Each row is a point on a tangle of strands that fork and nearly touch. The rows are in no order.
Points whose rows are less than 156 apart are linked; no others are. Some points are linked to none.
ruve: [ 38 -31  -3 -73 -20  -3  -1 -30 -12  -2 -49  15 -35  50  16  -3 -39 -42
  32  23 -14 -19  32  26 -19 -23  -6 -11 -66 -32  -7   5  12  10   5 -14]
zafo: [-35  56  44  30  13  20  -1 -47  45  40  35   6  16 -20 -13   6  -6  19
 -11  -4   2  40  17   0  13  -2  21  33  63  30  25 -34   6 -20 -13 -17]
masev: [ -9 -37  26 -51  48  22   9  -9  29   5 -11  29   8  16   5   4 -59 -67
 -26  89 -17 -31 -16  51 -19  33 -17  -3  -9   8  48 -27  40  -5  26 -58]
Vakuv: [ 32 -43 -14  20 -30  23  -9  -4 -15   6  -6 -60  15   1 -12 -26  32   5
  15 -20   6   8  14   3  29 -24  64 -11  20  -2 -29 -11  51  55  29   8]
gefer: [ 13 -40  -9  33 -36  20  48  -6   1 -23 -21 -36  20  15  -5 -46 -26  41
 -34 -34 -19 -56  34 -58 -29 -33  21 -59 -29 -16  -6  63  -6 -15 -17 -25]
faza: [  2  35   5  28  38  17 -19 -18  -1  11  11 -26  -6 -52  18  19  22 -24
  29  28   3  88 -25  18  71   9 -51  27  34 -38  16   9 -57  -1  10  41]
Noro: [-10  34  -8  58 -43 -20 -26  13   0  35  -2   1 -17  19 -41  17  53  80
 -12 -84   0  14  34 -29  11 -38  37   8  56  31  -4  -1  30  19 -15  19]
gad: [-61  41 -20 -34  -6 -44 -11  15   9  22  51  47 -33  25 -49  47  16  29
 -13 -51   8  -7  16  27 -37  15  -4   3  23  45 -13 -16  16 -20 -23 -14]
Lopi: [-55  33  44  -5  25 -11  45  40  -3 -18  45 -14  37 -20  36   2  -7  42
 -61  -1  16  15   4  -2 -92   6   8  56   2  34  -1 -38 -52 -41   2 -15]
Barug: [ 62 -34 -15 -28  -7  25 -38 -42  45  42 -15  70  32  16 -61  -5 -17  -3
  41  72  18 -56 -41  14  19  56  -1 -46 -24   2  14  27  56  34  -9 -25]
Zusi: [ -8  10  18 -15  11  15  17 -16 -10  15 -19  26 -85  81 -28  -1 -18 -10
 -13  25  -3  21   8 -23  10 -16  27  12 -51 -24  -6 -37   1  -4  23 -15]
pon: [ -5  28 -24  24   4 -25  -8 -10 -27 -23   8  17   3 -67   4  30  27  -8
  10 -25  19  33 -17 -29  25  24 -65 -16  16 -23 -20  46 -73 -10 -37  55]
Bima: [ 21 -73  23 -16 -22  34 -28 -20 -14 -20 -14 -64   8 -11  40 -29   6 -63
   9  29 -17  22   8  61  -3  -7 -14  23  14 -23   0 -10  29  37  32 -21]
tol: [-29  18  18 -47  39 -11  -2  36  12 -12  41  50 -33  -4   4  22 -44 -46
   0  49  17  30 -20  15 -47   8 -31  48 -30  16   7 -60 -18 -54 -13 -19]
Fab: [ 19  50   2  58 -27 -46 -12   1 -35 -45 -42  12 -66  38  -6 -36  41  42
  20 -64 -31 -49  40 -57  44 -69   4 -18 -39 -38  -6  49 -31   0 -28  32]
deve: [ 26 -29   0  -8  -3  26 -20 -35  47  37   1  -6  50 -16  22   8  -4 -51
  26  39 -18  18 -70  85  20  44 -14  -2  51   6  18 -10  47  30   0 -43]
tuku: [-26 -20   8 -26  43  -9   4  -1  35  28  -2  45  40  -5 -10  -9 -53 -54
 -12  42 -43 -39 -29  60 -19  56   6 -27  23  26  52   2  97  -9  16 -56]
bivub: [ 29 -37 -26  -6 -39 -36  34  12 -49 -46 -45 -49 -27  56 -13 -66  22   0
  -3 -64 -43 -34  63 -43 -15 -59  40 -31 -50 -22 -34  45  16  19  22  26]
tolug: [-17  43  12  38  -9  -7   9  20  49  38  36 -14  43 -53   2  19  34  63
 -16 -28  28  29   9  -8 -14  -4  18  14  73  48 -17 -27 -20 -17 -31   0]
nepo: [  2 -24 -40 -41   2 -31 -13 -15 -22 -35 -37  61 -29  12  12   9 -24 -37
  17  19   8  -7  18 -15 -38   7 -75 -21 -65 -31 -20  37 -46 -34 -22  44]
kavab: [ 19  -3   0  63   5  25  16   9  17 -22  19 -20  68 -59  -4  -3  -9  72
   3  20  36  -6  -5 -54   4 -14  -6 -15  18  10  18  59 -70  -1 -49  29]
zit: [-34  54   4 -19  20 -13   2 -34 -25 -20   4   6 -55  13  28  32 -16 -36
   4 -32 -10  55  12 -14  27  -2 -16  46  15 -17  31 -38 -34 -28  11  27]
malu: [-31 -10  30   8 -19   1  24 -21  12 -19   5 -21 -39  37  10   7  -3  -5
 -25 -23 -14   8  13  11 -32 -27  45  23  35  23   6 -46  20  15 -20 -44]
Mak: [ 27  -4   5  92   7 -13  28  24 -36 -67 -25 -93  54 -10  17 -81  35  79
  -8 -42 -15 -22  41 -86  13 -56  34 -23  -6  21  -5  67 -41   0  30  62]
Zosa: [ -5 -13  16 -40  -7  -1 -37   2 -10  11  20 -20 -25 -15  34  31  20 -44
   6   8  -3  43  -7  80  -1  -4 -33  26   5  -8 -30 -33  35  22  34 -17]
nom: [-12  18  38 -33  12  13 -33 -27  24  36  24  36 -41 -12 -10  29 -15 -62
  10  43  14  22 -50  32  30  57 -30  19  19  10  19 -40   4  -6  -2 -29]
dizef: [ -8  -9  42 -19  52  51  -7  19  16  11  46 -21  20 -27  24  22   3 -55
 -26  94   3  37 -43  54  -8  24 -34  65  14  -7  33 -73  10  -2  42 -31]
Rumu: [-40 -23   2 -68  30 -12  20   1   2  -7 -15  30 -23  32  22  33 -51 -63
 -32  26 -20 -20  16  39 -59  19 -30 -12 -18   3  28 -20  38 -24  11 -36]
gilum: [-36  37 -18 -48 -25 -40  36   8 -17  -8  21  15 -70  50 -32  17  -3   7
   5 -57  -2 -24  28  -9 -23 -40  32 -12 -51 -14 -44 -13  -5 -13 -24  -1]
tob: [  4 -52 -11   3  31  39  21  -2  10  -3  16 -14  87 -53 -10 -10 -40   3
 -16  48   3 -27 -13 -23  -8  31  -6 -11  37   8  69  37 -16   2  -7 -11]
suged: [ 57 -38 -39 -30 -74  -8 -18  13 -40  16 -50 -26  20  17  -5 -33   0   6
  37 -63 -16 -40   1 -11  21   9  22 -24 -21 -25 -26  57  26  46   4  19]
tipuv: [ 28 -44 -20  11 -22  26  19  -2  23  11 -27  17   5  12 -12 -25 -32  18
   2  22   1 -46  -9 -23  -8   6   0 -59 -45 -28  -3  48   3   7 -34 -22]
dizi: [  6  32  16  70  -9  11  26 -20  -4 -15 -23 -37  -4  21   2 -38  18  70
 -11 -40 -15  -8  38 -52  40 -45  57   1   5 -23  14  23 -27   8  -6   7]
vusu: [-68  78   5  10  27 -53  -9 -10 -10 -18  41  32 -45  -1  -3  77  17  45
  -1 -33  36  28  19 -26 -10  -3 -17  14   2  16 -27 -20 -61 -69 -11  19]
pup: [ 25   5 -22 -41 -58  -7 -16  15 -23  29   7   0  -9 -21   1  -7  12  -8
  37 -55  11 -22  -3  16  25   7  18 -16 -18 -16 -38  17   9  28 -23  12]
gere: [ 19 -32   5   2 -26  -4 -49 -57  31  10  -7   8   8   3   9  10 -15 -38
  25  -9 -35  19  -4  60   5   0 -22  12  56  12  34   9  55  18 -15 -40]
begog: [ -8  27  47 -59  16  14 -39 -71  35  19  -8  21 -44  29   4  44 -56 -94
  16  36  -9  13 -23  63  23  30 -44  23  -1   7  30 -41  52   2  27 -43]
tul: [ 18   0 -28  32  -2   0  -6  11  74  35  35  11  97 -64 -26  27   0  44
  14  -9  22 -19  -2  -3   4   8  17 -14  86  54  12  10   9  -8 -40 -32]
nobo: [  0 -66  14  19  17  57  47 -31  10 -19  -5 -66  65 -11  17 -27 -41   4
 -29  48 -13 -19  17 -26 -21  -6  27 -16  28  -7  56  14  -4  -5   8 -38]
vuzu: [ 52 -13 -38  45 -18  39 -19   9  -3  37 -12 -31  33 -26 -32  -5  28  32
  32 -14  29   9  -4 -38  73 -10  45 -17  35  -3  -1  12  28  51  18  42]
detu: [ -2  29  -1  -8  29 -27 -15  26 -35 -46   5 -12 -72  -3  42 -18  40 -19
  11  19  11  55  -8  -4  32  13 -44  27 -49 -40 -23 -19 -91 -28  26  42]
nivi: [-47  65  40  21  15 -23  -4  36 -22  22  27 -51 -58  10  34  13  48  13
   4 -35   0  81   7  22  12 -48  22  58  21   5 -30 -76 -13 -24  37  11]
zireg: [-55   7  -9   8  13 -15  69  43  -7 -35   4  24  57   1  12 -16 -42  50
 -62   0  19 -50  16 -44 -85  -2 -14  -3 -40  30 -16  32 -77 -64 -28  13]
megil: [ 79   1 -50  12 -56 -18 -58 -20 -32   4 -37  -5  19   1 -19 -29  30  19
  68 -64 -19  -9  22 -31  61 -20   9 -16   0 -39  -2  60  34  40   6  50]
Mun: [  9 -34 -10  -4   6 -18  -3  23 -32 -48 -10   4 -13  -6  15 -17   2   4
 -24   3  13  -9  36 -13 -23 -34 -54 -15 -64   4 -38  44 -63 -18  -4  37]
kugu: [-51  50  47  12  28 -15  51  30 -12 -22  20 -23 -41  30  29   2   5  41
 -35   0  16  44   4 -33 -50 -23  39  45 -28   7 -24 -66 -60 -42   7  -3]
Gev: [ 42 -37 -34  22 -15 -13 -35 -27 -11 -23  -6 -30  30 -31  21 -25  -3  -2
  28 -23 -20  23  11   0   8 -15 -50 -22   2 -21   2  79 -13   4 -14  22]
Rel: [ 11 -37   4  60 -23  31  23 -35   7 -20 -14 -58  40   7  -1 -37 -11  46
 -21 -24 -18 -23  23 -44   6 -12  42 -17  34  -9  35  37 -15  10  -7 -21]
Gifuv: [  5  37 -13  39 -11  -4 -30 -44  19  -2   3  78  -7  -2 -40  29 -13  25
  10 -21  -2   1   8 -55   2  -9 -28   7  22 -17  36  16   3 -21 -61  15]
les: [-35  63 -12  21  -3 -34  -6 -47  -3 -41  -5  67 -21  12 -13  38 -27  17
  -1 -41 -12  -9  37 -49 -17 -30 -48  18  -7 -26  21  31 -42 -58 -55  21]
Tosu: [-18  58  25  67  -6 -51 -11  32 -40 -37  -3  -9 -27 -19  15  -8  70  59
 -12 -70  17   8  27 -67  12 -41  13  10  16  39 -28  16 -61 -11 -14  71]
Kado: [  8 -46 -12 -58  34  31   4  61  -8  16   7  37  44 -53  12   7 -22 -45
  -6  97  19 -29 -55  20 -32  68 -54   3 -47 -31  15   1 -11  -3   8   3]
kuro: [  2 -14   9 -72  -1  35  20  19 -35  17 -12 -15 -11   0  32 -19 -39 -59
  -2  28  -7   4  11  21  -9 -12 -14  14 -57 -51  -1  -7  -2 -16  32   0]
kiz: [  8  23  -3   1  -1   3  -3 -54  46  37  32  45  -5  19 -37  56  17   0
   9  -7   7 -27 -23  10  14  -9  34 -23  47  27   3 -38  68  16 -24 -36]
lop: [ 40 -16 -22  54 -13  14   0  24  -3  -4  10 -56  69 -66   7  -5  30  52
  15 -32  27  11   7 -45  33 -32  28   2  59  19  -2  25 -24  22 -13  37]
taz: [ 69   6 -16   0 -41 -41 -36 -17 -39 -33 -67 -24 -43  16  30 -48  57  -4
  79 -43 -35 -20  32   7  49 -34  10 -32 -37 -49 -24  45  19  44  17  46]
Lemep: [-20 -50  -6 -20  10   5  46  57 -12 -22  12  -2  37 -12   1 -29 -26   3
 -72  15   7 -43  23 -22 -83   3 -18 -27 -41  25 -20  23 -11 -36   6  -7]
Vovo: [ -4  44  29  24  15  -2 -35 -19 -13  14 -15 -42 -31 -35  46  30  40 -55
  43 -10 -11  91 -10  39  82 -22 -15  53  61 -24   5 -33 -22  10  18  32]
pel: [ 15 -49  -8 -24  31  31   0  -4  -5   7 -23  15  21 -23  26  26 -35 -32
   2  81   9   4 -39  21   1  40 -61 -16 -15 -36  35  40 -38  12  -5   1]
tuvez: [ 13   5 -17  12  11  17  -1 -11  19   2  25   8  -8  -9 -11 -15  16  28
   0  17  17  35   9   1  18   0  -1   1 -10  -5 -12  -6 -29   0  -8  14]
Lodol: [ 41 -28   1  22 -31  45 -29 -88  15  52 -16 -18  25  35 -24   9  28 -32
  27  18  -5  -4 -46  33  71   9  34 -12  52  -3   5 -16  77  61  36 -15]
pogu: [-16   1  14 -15  18   8   9  64  34  42  45  24  12  -4 -11  -2   6   5
 -27  33  12  19 -36  38 -35  18  20  23   8  36 -15 -61  41   1   3 -41]
Vulo: [ 40 -63 -41 -19 -13  14 -22  45  29  21  28 -11  80 -29 -25 -57 -22  10
   2   7  -4 -10  -5  37 -18  36  -8  -9  -5  26  -5  30  27   7  10 -33]
fiv: [ -9 -28  29 -16  33  30  29 -29  10 -38 -20   5 -31  15  16  -1 -42 -27
 -28  74   8 -14  31 -16 -24 -14 -25 -16 -31 -22  32   6 -50 -29  -4 -22]
Mep: [ -8 -30 -24 -17  28   9  30  18  29 -15  20  36  70 -53 -23 -13 -54 -12
 -14  26   4 -73  -3 -24 -40  41  -3 -48   6  27  35  33  26 -26 -25 -24]
kidig: [ 72 -86 -11 -47 -19  35  -2 -50  -3  11 -69 -26  25  38  22 -19 -29 -32
  34  60 -25 -24  -4  19 -17   2   3 -41 -37 -41  15  31  35  31  22 -18]
rog: [ -6  -9 -31  28   2  10  17  60  25  13  22  20  33  -3 -56  -9 -18  68
 -33  -9  36 -14   9 -34 -45   6  13 -20 -17  53 -28  12  31  -4  -2  12]
dur: [-54  28  54  30 -25  -7  14 -17 -23 -10   0 -52 -11  11  13   1  29  40
 -32 -58  -4  20  41 -14 -20 -36  67  38  59  30   1 -34   0  11  -3  -5]
kabel: [ 22  -3 -31 -24 -41   5 -18  12  21  44   4  38  33 -43 -22  12  -8 -12
  28 -22  15 -32 -48   6  10  58   1 -37  21  10 -11  19  25  28 -36  -3]
veroz: [ 22 -48 -15 -25  10  46  35  -7 -33 -11 -18 -57  35 -14  33 -31 -31 -32
  -8  23 -17  -8  26  -6  14 -21   8   1 -12 -44  27  25 -33  -3  29   7]
vul: [-11  -3  24  19  51  23  -2  44  55  43  45  36  58 -35 -29   1   2  14
 -25  82  25 -10 -49  25   5  55  13   3  38  52  29 -34  15   4  -2 -38]
ven: [-36  24  51  53  -8  -6  -1  39 -54 -19   3 -72 -27 -30  46 -63  54   3
 -13 -43 -11  44  13 -15  29 -17  15  32  19  -5 -16  -8 -41   1  20  52]
ranud: [ 42 -41 -11 -64 -13  17 -40 -20  -9  37 -19   5  26   3  -1 -17   4 -28
  20  46  -3  26 -25  59   2  70 -41  -3 -32 -20 -11   9  34  40  38   8]
bofe: [-43  18 -13 -24  11 -17  12 -17  36  -5  -3 110  -9  32 -38  28 -60 -12
  -4  18  -7 -69   6 -11 -32  23  -8 -15 -17   1  37  -3  10 -42 -50 -38]
vosug: [ 21  34 -17   9 -24 -15 -22 -31 -18  25 -27  22 -67  45  -5  31  47   9
  30 -35 -10  15 -17  -9  64 -12  30   3  22 -24  -3 -25  14  31   0  25]
nimu: [ -5  -5 -52 -35  26 -36   9  19  48  18  -9  89  45  -6 -20   0 -28 -32
  13  27 -27 -57 -51  39 -37  74   3 -59   3  28  25   6  88  -4 -21 -26]
tudo: [-11   9  -6 -28  -1 -13 -46  25 -12  50  21   9 -34  -7  -5  61  51 -10
   6 -12  24  52 -28  43  19  26 -16  13  29  15 -44 -40  20  12  30   6]
fusa: [-26  43  17  24 -12 -31  38 -22 -13 -39  -1 -21   6  28  19  -1   8  64
 -23 -65 -19 -11  57 -31 -19 -54  49  26  18  18   4   8 -37 -17 -16   2]
rurid: [-31  39  16   2  15  -7  32 -46 -21 -49 -14  -1 -26  18  29   8 -20   4
 -27 -36 -16   6  50 -51 -12 -30  -1  17  -3 -10  35   5 -35 -41  -9  20]
Suve: [ 12  33  15  31 -20  -8  -7 -24 -26 -18 -19   3 -71  22  -1 -16  31   9
  19 -40 -12  -4  29 -37  38 -46  30 -13 -20 -36  -7  -5   5  18 -14  22]
Gel: [  4  -6  -5  12 -15 -16  52  82 -20 -26  17 -47  12  -2  -2 -17  22  52
 -39 -40  25  -9  22 -33 -38 -47  46   7 -35  33 -71  -4 -21  12   9  20]
Bef: [ 20 -11   8  23  12 -13  19  42 -47 -23 -48 -53 -45  30  27 -59  41  12
  10  -5 -25   3  28  17  64 -44  46  12 -37 -41 -29  12 -19  39  56  18]
Bar: [-43  27  37   9  13  19  19  45   3  39  50 -35  -8 -16   8  13  40  11
 -31   8  20  57 -24  12 -19   9  36  43  32  19 -26 -92   6 -15  31 -14]
mos: [ 46 -55 -24  32 -47  12 -37 -38  26   8   1 -27  42  -9 -21 -13   8   9
  30 -32 -18  -2   2   3  -3 -22  25 -16  58  18  12  18  68  25 -14 -36]
Giv: [ -7  -9  20 -18  -2  -7 -23  44 -42 -20  13 -56 -32 -16  51   0  47 -24
 -20  -6  -6  34  17  69  23  -8 -21  48  -7 -19 -31 -26 -31  15  45  -9]
mir: [ 33 -28 -21  36 -39  -6  21  44 -28 -23  -6 -73   4   2 -22 -40  31  38
  -3 -68   3 -16  34 -45   4 -52  56 -31 -24  12 -58  21  32  31  22  30]
bon: [ 31 -19 -10  42  -5  55 -24 -45   7  42   0 -33  38 -25 -26  15  45  10
  16  25  23  12 -34  -1  82  23  19  -8  75   3  24  -3  17  52  17  18]
didul: [ 33 -52 -71 -13   3  -4  18  30  46 -12  -9  29  85 -20 -30 -14 -64   1
  20   6  -5 -97 -12 -31 -51  37  15 -89 -17  27  21  48  73 -21 -21 -34]
lem: [ 21 -26  23  66  17 -21  11  26 -50 -75 -47 -68 -19   6  32 -91  54  17
   6 -15 -28  -5  45 -33  35 -59  23  -7 -13  -8  -2  42 -35  18  35  48]
vure: [ 43 -25  11 -19 -20  25 -17 -73  11  53 -42  17   3  89 -22  11 -13 -34
  24  24 -22 -17 -36  52  30  -8  37  13   2   0   8 -13  86  55  32 -36]
Lamu: [ -5 -36  12  35  19  30  30  23  48  17  19  -6  28   9 -44 -20  -4  46
 -44  38  14   2   0   3 -33   4  38 -17  -3  40 -16 -20  46  23  15 -46]
dukik: [ -9 -21 -21 -66  18  15  12  72 -19  37   5  49  -5   4 -11   4 -24 -27
 -22  55  25 -23 -44  15 -34  62 -12   6 -63 -10 -23 -28  -6  -7  17 -11]
budo: [  5  50  26  84  16 -46  39   8 -36 -86 -26 -27   8   1  23 -41  67  76
 -14 -48   1 -37  46 -96   1 -58  31 -10 -17  18 -10  36 -74 -10  -6  79]
Mupe: [ 77 -76 -30 -11 -34  28 -51 -16  32  26 -15  -8  63 -12 -46 -32 -21  17
  46  40   9 -36 -13  10   9  44  -6 -54 -16   8   7  55  51  38   9 -28]
Pevo: [-80  50 -31 -23  32 -50  18  25  13 -10  55  59  -7  -2 -26  57  -4  34
 -22 -20  33   0   6   2 -53  39 -26   6  -8  35 -29 -23 -40 -67 -19   1]
Naz: [-12  15  -3 -46 -15 -15 -29 -17  22  42   4  80  -1 -22 -23  23 -22 -46
  24  -4  -8 -19 -48  30  13  80 -30  -8  23  -4  18   6  16  -3 -45 -27]
tebig: [  -3   13   26  -33   31   -2  -22   -2   44   62   21   46   21  -23
    5   36    7  -74   16   67    0    2 -107   77   23   85  -23  -16
   34   20   11  -43   57   14   14  -40]
Sokul: [-44  15  11  -2  41   8  44  17  22 -25  32  29  20 -23  22  -1 -23   9
 -37  39  13  22 -16 -12 -58  33 -19  34   1  17  26 -27 -58 -52 -27  -4]
forer: [ 13 -20  -5  10  29  36 -11  -1 -21   2  28 -53  64 -91  -3  -5  12 -11
   9  46   9  48 -14   6  39  28 -48  19  39 -33  33  34 -55  16   8  38]
Vum: [-35  21  47  17  35  11  58  57 -51 -29  10 -54 -17 -10  35 -27  23  28
 -58  15  18  23  13 -42 -24 -25  22  34 -50 -18 -22 -30 -71 -23  37  28]
semet: [-41  38  21 -21 -12  -1  -7 -22   7  53  18  -8 -67  72 -11  39  -1 -36
  13 -25 -16  46 -25  53   9 -22  27  33  29   7  -6 -68  68   9  26 -23]
fosu: [ -7   5 -20  23 -38 -10 -14   9  -7   6  16  17  15   7 -56  -5   0  59
 -21 -73   5 -16  38 -46 -23 -13  15  -4  20  39  -1  28  23   5 -29  16]
Zilap: [  6  41 -14 -28 -14   1 -14 -35   0  44  14  56 -53  34 -39  55  16  -8
  21 -15  16 -14 -43 -10  30  19  26 -20   2 -14 -15 -36  35  11 -12  -2]
liki: [ -9 -28  18 -10  55  30 -11  14  16  32  27  31  76 -71 -22   7 -41 -37
  -7  83   4 -14 -41  24  10  67 -29  -2  42  16  63  17  18   9  -2 -24]
Vog: [ 25  -4 -40  41  -7 -29  -2 -11 -16 -52  -5  -6  19  -8   8  -6  13  45
   3 -45  -6 -12  40 -29   8 -42 -25 -20 -13   2 -12  66 -44 -14 -21  38]
zizot: [ -4  27  40 -22 -11   6 -17 -44 -10  21 -26  -5 -92  74  -7  17 -15 -47
  33   6 -16  23   3  15  31 -42  24  16 -33 -26  -5 -44  58  26  28 -18]
zuga: [-36   3 -43  21 -12 -33  51  12  10 -42   3  41  34  28 -12   8 -33  56
 -33 -45   3 -53  21 -52 -94 -35  -7 -32 -25  35 -17  35  -7 -44 -57  16]
dut: [-12  -2   8   5   1  15  19 -48  40 -18  -1  30 -12  17  -9 -14 -46   2
 -21  13 -18 -29  20  -7 -28  -1 -10 -26 -13  -7  36  16  -4 -33 -38 -46]
geke: [  6  39   0   3  31 -40  -4  -5 -34 -63 -42 -30 -81  22  67 -29  39 -33
  34 -22 -36  46  27  14  51 -22 -26  19 -20 -33   6 -11 -42  -2  37  49]
poba: [  8  48   7  10 -39 -30 -57 -31 -10  45 -29  -2 -45   1  18  31  48 -31
  57 -54 -20  46 -10  29  78 -28   2  27  62 -26  -1 -11  13  24 -10  25]
foz: [  1 -13 -14  -4   0 -32   8  34 -36 -29 -14 -36 -41  30  36  -8  41  20
 -18 -38 -18   5  24  41   8 -30   3   9 -15  -5 -34   5 -23  26  27   2]
Lobep: [-27  21  64  15  22  50  -4 -43  24   8  26 -40  -1   0   5 -15 -31 -24
 -14  31   1  40  19  26  34 -12   6  40  22   0  28 -38   9   0  26 -33]
bura: [-33  51  -7  -4  16 -46 -38  27 -12  34  35   7 -76   6   0  77  51  21
  -2 -20  38  46 -34   2  17  14  -9   7  22  17 -44 -58 -33 -31  12   1]
doke: [  5   6 -71   1 -16 -13 -14  39  22  20  -2  73  43 -54 -37  44 -15   8
  18 -16  39 -37 -42 -15  -1  63 -42 -33  10   9 -25  41 -20   1 -54  24]
Bigez: [ -9  37  48 -59   7  17 -32 -40   2  12 -15 -25 -89  53  21  28 -42 -75
  24  19  -6  45 -11  43  41   0 -24  36 -46 -26   5 -62  22   0  51 -21]
bul: [-25  17  44  19  24  48  -5   8  -4  18  36 -60   4 -24  23  -4  27 -23
 -16  45   5  78 -14  33  21  -7   2  67  32 -17   7 -75  -8  -5  42   2]
Seri: [  5 -52 -41 -52  11  21  42  81   7  11  -4  14  33  -2 -23 -13 -25   5
 -51  50  23 -59  -7  15 -39  47  -6 -32 -62   4 -28   2  11   3  23 -29]
Motep: [ 37 -37  14  12 -35  -2 -43 -41  -7 -39 -24 -34 -30 -12  33 -36  16 -39
  35  -7 -24  29  25  21  20 -24 -29   5   2 -22   7  25  -7  26 -10  14]
Suv: [ 13 -42 -41 -21 -19  -9  22  30  32  28 -15  40  28  24 -32 -10 -48   1
   1  -3 -21 -64 -27   7 -54  21  33 -60 -14  23   2  13 106  14 -19 -42]
rired: [-12  38   7 -41  34   5  -7  12  -6 -18  27   7 -49  -8  33  25 -17 -39
   8  32  10  60  -8   9  15   8 -38  62 -25 -24   7 -58 -66 -46  18   3]
gese: [  9   5 -31  51 -27 -35  33  22  -9 -61 -12  -3  27  25 -14   4  -1  87
 -31 -58  15 -72  42 -78 -40 -58   8 -23 -38  33 -37  60 -43 -15 -31  32]
nazek: [ 41  -6  22 -34   3   8 -27 -67  54  55 -21  75   3  60 -23   7 -21 -49
  34  70 -16 -30 -74  61  11  43  -9 -21  -9  16  25 -11  83  33   5 -44]
bov: [ -2  25 -29 -62 -43 -33 -14   8  -4  27   3  53 -43  23 -27  44  -6  -3
  43 -32  19 -39 -18  17 -15   5   5 -24 -41  -8 -49   2  18  11 -35  -5]
dud: [-30  17 -34  20 -16 -45  -1  18   2 -18  19  54  16 -41  -9  23  -6   1
  -7 -45  10  -2 -24 -23 -47  21 -68 -21   0  20 -30  44 -37 -35 -67  27]
Giz: [-38  22  56 -15  12   3  -7  15 -29 -42 -10 -73 -77  32  52   0   2 -44
 -25  -9 -19  40  35  38  26 -28  -2  76  -5 -16   8 -65 -37   2  56 -16]
bafaf: [-26   6 -31 -45   1 -30 -23 -39  -4  -8 -25 103 -32  22 -19  53 -45 -44
  28  10   4 -34  -1 -16 -40  26 -65 -27 -34 -23  10  18  14 -37 -47   4]
Mipo: [-25  15  68  52  37  33  43   4 -33 -33   6 -77  42 -29  48 -37  22  56
 -37  28  14  37  28 -47 -27 -23  24  42   5  -5  31   5 -77 -12  24  39]

Follow the links from the first point to the second, and from the first to the third. Name the last point that the two ways share.
tolug / tol / Lemep: Rel
Mak / didul / kuro: nobo
kuro / dizef / dud: nobo
les / Pevo / mos: dizi
nepo / megil / mir: pup
kiz / detu / Motep: dizi
liki / Mupe / kavab: vuzu

A fork is a point with three links. Follow the links from the first point to the second and name the forks in between, in order.
tebig / didul: nom kabel pup bov Zilap vosug Suve dizi Rel nobo tob
bura / liki: Zosa Vog dut Rel nobo tob
didul / tudo: tob nobo Rel dut Vog Zosa
gese / dizef: Vog dut Rel nobo tob pogu Bar bul
dizef / tol: bul Bar pogu tob nobo Rel dizi fusa rurid rired

Name the points in between on the shortest way along the links from the first point to the second, in order.
tudo / Zusi: Zosa Bima Motep Gev Vog Mun nepo bafaf bofe dut tipuv gefer Rel dizi Suve vosug Zilap bov pup kabel Naz nom begog Bigez zizot
Mipo / dizi: Vum kugu Lopi Sokul tol rired zit rurid fusa
nobo / nazek: Rel dizi Suve vosug Zilap bov pup kabel Naz nom tebig deve gere mos Vakuv vuzu bon Lodol vure
ruve / Vovo: kuro veroz nobo Rel dizi Suve vosug poba
bul / nimu: Bar pogu vul liki tob Mep didul Suv
Bef / dukik: foz Giv Zosa Bima Motep Gev Vog gese zuga zireg Lemep Seri
